A landscape with many valleys, sampled at points; each row gives a point and its height.
From any point a ball rolls to the lowest of the 2 points nearest to it. It stops when none of these is lower. Distance is the straight distance between rows; heights are no part of it.
K962 (h 635): [ 11  -3   9 -17 -14 -27  23 -29  19  -9   4  12 -26  34   4   6  -7   7
 -13   8]
K857 (h 425): [ 13  22   2  -7 -23   1  22 -12  17  18  11 -10   0  -2   4  19 -25 -19
  -1  19]
K487 (h 246): [  6 -42  19  15  -8  -9   0  -8  -3  23  10   7   6  -3  -9  11  -4 -13
   6  37]
K888 (h 630): [  6 -29 -14 -24   5   7   5  -7  -5 -32 -20   0  -9 -29  16 -23  31 -44
   9 -12]
K882 (h 323): [ -4   4 -26  -4  18   5  -1  21 -21 -44 -20 -10 -21   2  27   2  19  -5
   4 -37]
K54 (h 485): [-14   9 -11  -6 -12  18 -14   3  -4   0  -1  -2 -20  23  25 -24 -15  26
  13 -31]
K818 (h 407): [  0 -16 -18  42  15  13 -31  17 -10  27 -11 -36   8 -33   7  -3   5   2
   6   1]
K262 (h 365): [ -6  -7 -10   2 -29   3  14 -15   7  19   7  -9   6  -2  12   1 -10 -10
   6   9]
K316 (h 428): [ 32 -32   7  10  29 -19  12  -6   6 -20 -12  30  -6  19  15  22   7   4
  13  17]
K7 (h 91): [-20  -8 -28  10   1  11 -12 -17  -7 -12 -13 -29 -11 -34   8  23   0   2
   7 -37]
K18 (h 253): [-17   8  24 -41  16 -30  18  13  14  13   3   0  20  12 -21  31 -25  18
   3  18]
K287 (h 197): [ 14 -50  31  13   9 -16   3 -17   4   9  -7  23  -7  12  -9  13  -2   4
   2  29]
K228 (h 444): [-22  22   4 -27 -18 -23  -2  40 -17  -5  23   4   8   9 -24  23  -8  11
   6  -2]
K998 (h 260): [ 16  31   9  27   3  13 -22  20 -21  10  21   2  15   7  -9 -24   5   8
 -13   0]
K337 (h 675): [  3 -18 -16 -13  13  15   8   1   0 -36 -17   6   6 -43   4 -14  22 -20
   5 -32]
K781 (h 339): [ -5   2  13  -3  -9 -12   2  -2  16  12   9  -6  15  -7 -27   7 -18  24
   2  -7]
K438 (h 424): [  0  20   2  -7 -38 -22   0  -3  -3  -6  29 -15  11   7 -36 -14   6   4
  -8   2]
K229 (h 242): [  3  31   5   6  10 -20 -27  32  -7  21  -6 -15  -5  -1  17   8 -24  13
  15  19]
K819 (h 205): [ 23   6 -12  23  43  23  -6   9  -1 -21 -22 -24  -8 -24  27 -20  11 -12
   4 -32]
K21 (h 525): [ 19 -17  -2  -5   3   9   9 -11   0 -12 -18  29 -29  44  29  -9  11 -11
   7  12]
K937 (h 514): [ -5 -16 -19  25   4   3 -24  -3 -30  -3  -6 -25 -18 -18   2  -5  23 -27
   1   0]
K555 (h 464): [-47 -11   7 -28  -6  22  -7 -22  12  31 -22  19 -14  -8   4 -11 -21 -22
  -1  16]
K353 (h 885): [-30 -18 -26   4 -28  25 -18 -22 -13  12  -1  -6  -7  -5   7 -39  11   4
  -3 -17]
K418 (h 557): [-19  35   6 -28 -14  35   1  17   3  17  11   9  -1  29  15 -21 -28   9
   5  -7]
K864 (h 606): [ 15  10   3 -18 -12 -20  18  -1  15   7   7 -14  -6  26   3  -8 -18  37
   7  -7]
K889 (h 459): [  4  -8 -12  35   8  28 -19   9 -22  18  -6 -30   2 -21  10 -12  19 -25
   1  -4]
K974 (h 369): [-23 -13  18 -16 -15  -8  26  -9  15  16   7  12  18 -14 -27   2  -5   3
 -24  20]
K30 (h 579): [ 40  11  10  27  21  -6   5  33  17  15  10   2  27   4  10  38 -17  25
  10   6]
K67 (h 572): [ 15   6 -12  -6  -8 -14   6 -13  11 -14   1 -10 -12  18  14   7 -20  40
  16 -31]
K307 (h 595): [ 11 -10   8 -12  -7 -24   6 -24  14  -2  -8  -2 -30  13  19   7 -22  13
  11   2]
K581 (h 201): [-12  -6 -24  19   9   0 -16  -5   5 -15 -10 -12   9 -31  -5  23   0  37
   7 -47]
K858 (h 332): [-24 -37  19 -26  -2 -51   1  -9  15   6  -8 -10  -3   1 -23   9 -22   1
  11  35]
K441 (h 628): [ -5 -36  -2   6 -13  -6 -14  42 -19   8   8  22   9  26  -9  -2  22  -4
  19  18]
K812 (h 410): [-22  17 -16 -17 -29   0  17  -5   1  -9  16   8   8 -19 -13  40  -2 -11
  -6 -13]
K354 (h 584): [-13  34  14 -25 -20  11 -12  27  -4  33  15  -4   7  35   0 -34 -15   8
   8  17]
K667 (h 623): [-17   4  31 -24 -11 -13  -1   3   2  12   1 -11  -8  35 -25 -50   6  24
 -14   8]
K115 (h 327): [ 27 -33   0  20  17 -11  -6 -31   6  -9  -7   9   4 -11 -10   8  19 -17
  11  12]
K873 (h 398): [  0  -6  -2  21  35  22   4  12  -7  -7  -9   6  18 -35   9  32  13 -32
 -12  -4]
K541 (h 474): [ 35  -7  14  13  11 -13   5 -12  -3  -4  -3  14 -16  32  19   3   0  -6
   5  16]
K561 (h 396): [ -7  11 -23  19  20   3 -27  20 -22 -33 -14  -1 -12  -5  21  -3  10  20
 -11 -32]
K77 (h 622): [  5 -29 -17  -2 -17  -4  -3  20 -17 -15   3  17   2  20  -4 -13  29 -13
  11  12]
K233 (h 854): [-20 -12 -28   1 -39  20   9 -12  -8   3  11   9   1   1  -3 -45  21 -12
  -8   7]
K820 (h 210): [24 26 16 17  5  0 -3  6 -5  7 18  8 -1 24 -6 -9 -2 14 -5 -1]
K670 (h 475): [-14  -9 -16 -11 -27   4  11  10 -11 -12   7   8   9 -11  -1  29  20 -27
   0   5]
K175 (h 288): [ 29   5  -4  17  26  19  -5  18  -7 -10 -13 -26  -1 -35   9 -27  22 -36
   1 -16]
K449 (h 296): [ -3  12  30  -7   2 -11 -13   3  -1  21  15   5   9   1 -26  -6 -15   3
  -6  15]
K263 (h 143): [ 12 -35  30  11  18  -4  20  -5   3   2  10  29   8  13 -18   7  12  11
 -17  15]
K450 (h 441): [ -5  -7 -12   9 -13  20 -11 -17 -21  -4  -1   1   4 -19 -10 -11  37 -47
 -12   0]
K583 (h 283): [ 25  -5 -17  33  35  17 -10   3   0  -3 -19 -17  15 -23  14  -6  15   8
  13 -25]
K960 (h 383): [ -6  34 -15  35   3  18 -40  17 -25   4  -5 -20 -10  -7  11 -27   5   5
 -11 -17]
K535 (h 573): [ 11 -16 -16   0  10   9   5  -6 -19 -15  -9 -18  -8 -12  13   0  21 -34
  10  -1]
K362 (h 519): [ -7  54  12 -15  -6  39  -6  -1  -1  19   1   3  -6  12  23  -1 -30 -12
  -1  -3]
K632 (h 414): [ 20  22 -29  28  26 -12 -25   7  -9 -35 -14 -25  -8 -12   9 -10  19  14
  -1 -28]
K985 (h 187): [-12  18  19 -32  17   2  22  14  23  39   3 -15  36  10 -11   1 -28  18
   5  20]
K350 (h 531): [ -7  -8 -12 -10   5  -4  -2  10 -22 -32  -2  21   3 -10 -11  14  32 -28
   4  -2]
K3 (h 313): [-11  10  15  -6  -6  -9  27 -30  39  22   7  -3   7 -22 -24  10 -18   1
 -22  20]
K220 (h 669): [-18  28  18 -28 -14 -20  17 -33  22   6   4  -8 -13   7 -10  -8 -18   0
 -20   9]
K733 (h 291): [-13 -26  27 -29   5 -32  13  10  18  15 -10   0   7  19 -13  23 -27  18
  13  28]
K805 (h 449): [ 15  -8   0  12   5   5  11 -31  16   3  -5   6  -6  -8   9  22 -12  -3
  -2  -3]
K976 (h 460): [ -6  11  -7  33  35  23 -15   7  -7  -7 -16   8  -9 -25  12  21  10 -20
 -38 -11]
K349 (h 793): [-17 -24  -8 -13  -5  10   8 -15   5 -20  -6  32 -16  19  -2 -28  19  -1
 -17  -7]
K644 (h 578): [ 10  -6 -16 -10  -5 -13  -7  20 -22 -41   9   8   8  -2  -8 -21  39 -20
   9  -3]
K50 (h 250): [ 13   9  34  16  -2  -9   5   5   1   6  27   4  21  10 -31  14   4   0
 -15  21]
K507 (h 335): [ 15 -10   5  19  14  18   8 -20  -6  -4   1  14   5 -24   3  19  14 -40
  -8  11]
K331 (h 141): [ 17   2  -5   4   3  14  13   2  -6  -2   7  13   7  23  16  -3   7   9
   1 -10]
K949 (h 605): [-30  23   5 -43 -13  -2  -5  15   2  17   4 -12   0  34 -11 -46 -11  12
   4   9]
K748 (h 436): [-14  24  -6  13  -4   8 -40   9 -18   0  -3  -9 -30  11  16 -30  -5  18
  -3 -17]
K230 (h 673): [  3  16   3 -19 -27 -30  28 -29  27  -5   3  -7 -29  23  10   0 -18 -12
  -9  24]
K52 (h 381): [  9  27   5   5 -14 -22  -9 -11  15   2  25 -23   3  -1 -31  -9 -12  21
  -3  -9]
K162 (h 506): [-15   4 -12  24  14  31 -25  -9 -26 -11   4  10   6 -26  -5  -9  26 -21
 -18 -10]
K728 (h 529): [  0  11  -3  -9   1   2  -9 -11  14  -1 -14 -18 -24  19  28 -17 -38  41
  17 -32]
K625 (h 278): [ -6   0 -27  -1  -9  -2  10   1   1 -19   6  -3  13 -13   2  26 -11  28
   7 -35]
K585 (h 351): [ 18  27  -6  22  -4 -13   0  36 -20 -12   9  -5   4   0  10  41   3 -10
   0   6]
K201 (h 255): [ -6  14  46 -19   0  -7  43 -15  31  23  -1 -12  19  -8 -27   4  -6  12
 -25  26]
K157 (h 345): [  8 -17 -13  36  13  13 -22 -13   6   7 -11 -13  12 -30  -3   4  12   6
  10 -16]
K592 (h 304): [-11 -32  -2   4 -21   9  11 -13   6  26   2  18   1   8   4  -7   5 -17
  -6  28]
K582 (h 413): [-37 -14   6 -25 -13   7   6  -9   8  23  -1  17   6 -12 -15  -1 -12 -14
 -16  13]
K832 (h 597): [ -8 -18  25 -10  -8  -8 -13  -3   2  12  -2  11 -28  41  -9 -35  -2  15
  -4  20]
K512 (h 324): [  5  34 -11  15  -6  25 -21   6 -18  -3  12  -9  -1  -4   1 -13   9  -1
  -2 -22]
K954 (h 546): [ 31  24  -7  27  23  -5  -3  21  11   0  -9  -7   2  -5  23  28 -17  34
   7  -9]
K767 (h 404): [ 0 22  4  4 -8 -9  3 29 -5 -3 22  2 18 -2 -9 30 -5 13  4 -2]
K423 (h 502): [ 26  -1 -10  18  14  -1  11  -3  12   0  -6  -3   9 -13  16  42  -9  11
  13  -5]
K747 (h 471): [-12  37  10 -25 -12  13  12  -7  11  17   2   1  -2  -1   6  18 -32 -19
   2   8]
K970 (h 347): [-16  11 -27 -23 -26 -16  18  -9  16 -18  15  -4  15 -24 -21  28  -7  15
  -2 -31]
K794 (h 230): [ 13   4 -18 -12   4  14   7   0  -4 -30 -13   8 -14  20  23  -9  17  -4
   9 -21]
K404 (h 370): [ 18  -1 -13  16   5  21  -9 -13  -8 -11   3 -19  13 -39  -8 -21  31 -48
   3  -5]
K684 (h 556): [  0   4  14  -8  -2   1 -13 -10   4  16  -4   1 -21  15  15  -8 -23   4
  10   8]
K131 (h 600): [ 13 -32   3   8  -7  -2 -11  19 -13  17   4  10  -6  34  14 -16   7   5
  24  20]
K406 (h 714): [-14 -20 -20  -1  14  20   4 -10  -7 -25 -15  12   3 -33   7  18  17 -20
  -3 -22]
K310 (h 384): [ 28 -39   2   8  32 -10  13 -10   3 -17 -17  15   8 -14  17  27  11 -19
  14  15]
K694 (h 297): [ 16  33   3  19   3 -25 -12  41 -12   1  -4 -23   1  -3  13  39 -16   9
  10  16]
K865 (h 352): [ 25  -5 -20  17  30  -8 -19   7 -12 -30 -17 -18   6 -17   8 -15  14  25
  24 -35]
K616 (h 636): [ -6  11   9 -20 -15 -23  32  -9  26  11   6 -16   1  13  -6 -14 -20  17
  -6  12]
K396 (h 515): [ -9  11 -12  13  30  35 -20   5 -17 -23 -11  25   2 -31  -1   7  20  -6
 -25 -26]
K506 (h 465): [-24  12   2 -29 -30 -20   1  17  -9 -14  25   3   4  13 -34  -5   2  12
 -13  -3]
K526 (h 516): [-22  -1   8 -12   2  18 -17  -4  -1  30 -19   5 -21  -1  27  -1 -21 -21
  12  14]
K282 (h 188): [ -2   0   6   4  11  -4 -18  28   3  29  -5  -4  13  -7   5  13 -29  28
  24   2]
K433 (h 826): [-26 -16  -9 -15 -30   1  13  -8   0   7   6  11  -5  16  -6 -37   8  13
 -17  -3]
K84 (h 200): [ -1 -13  36   3   1 -10   7   6  -8 -11  24  24   7  13 -35   8  15   3
 -33  15]
K32 (h 138): [-13  12   8 -20  -1   0   6  24   7  31   7  -6  16   0   1  15 -35   9
  22  11]
K90 (h 206): [-10  24  34 -40  13 -13  36   2  24  15  -4 -15  30  10 -22   4 -15  16
 -10  24]
K880 (h 391): [ 14 -16   3   7  -6 -14  19 -23  19  -1   4   0  10  -7 -22   9  -6   9
  -9   5]
K782 (h 267): [ 25 -10   9  11  14  -1   6 -32   8 -23   1  24   2 -15 -12  -4  21 -27
  -7   6]
K329 (h 567): [ 14 -29   7   6  -8  -3   2  -8   5   8  -4  20 -28  51  10 -28  14  -2
   5  21]
K384 (h 754): [-15 -17 -17   0  -3  11   7 -27  -4 -15  -1  24  -7  -9   5   2  10 -11
 -12 -11]

Two balls start at each pair of points below. Name the first point that both come to, or write none.
K77 / K131 | none
K555 / K220 | none
K233 / K832 | none

Call two points neighbours if one is among the 2 nearest of the other. Go from one point of each pair to the other, from neighbour to neighbour, staying as low as possible. Name the highest point that can't be avoided.
K819 / K782 | K396
K781 / K32 | K506
K331 / K819 | K632
K32 / K7 | K441
K781 / K782 | K667

For each start below, name the point where the ball stops.
K441 | K782
K67 | K331
K354 | K263
K667 | K782
K526 | K32
K228 | K32
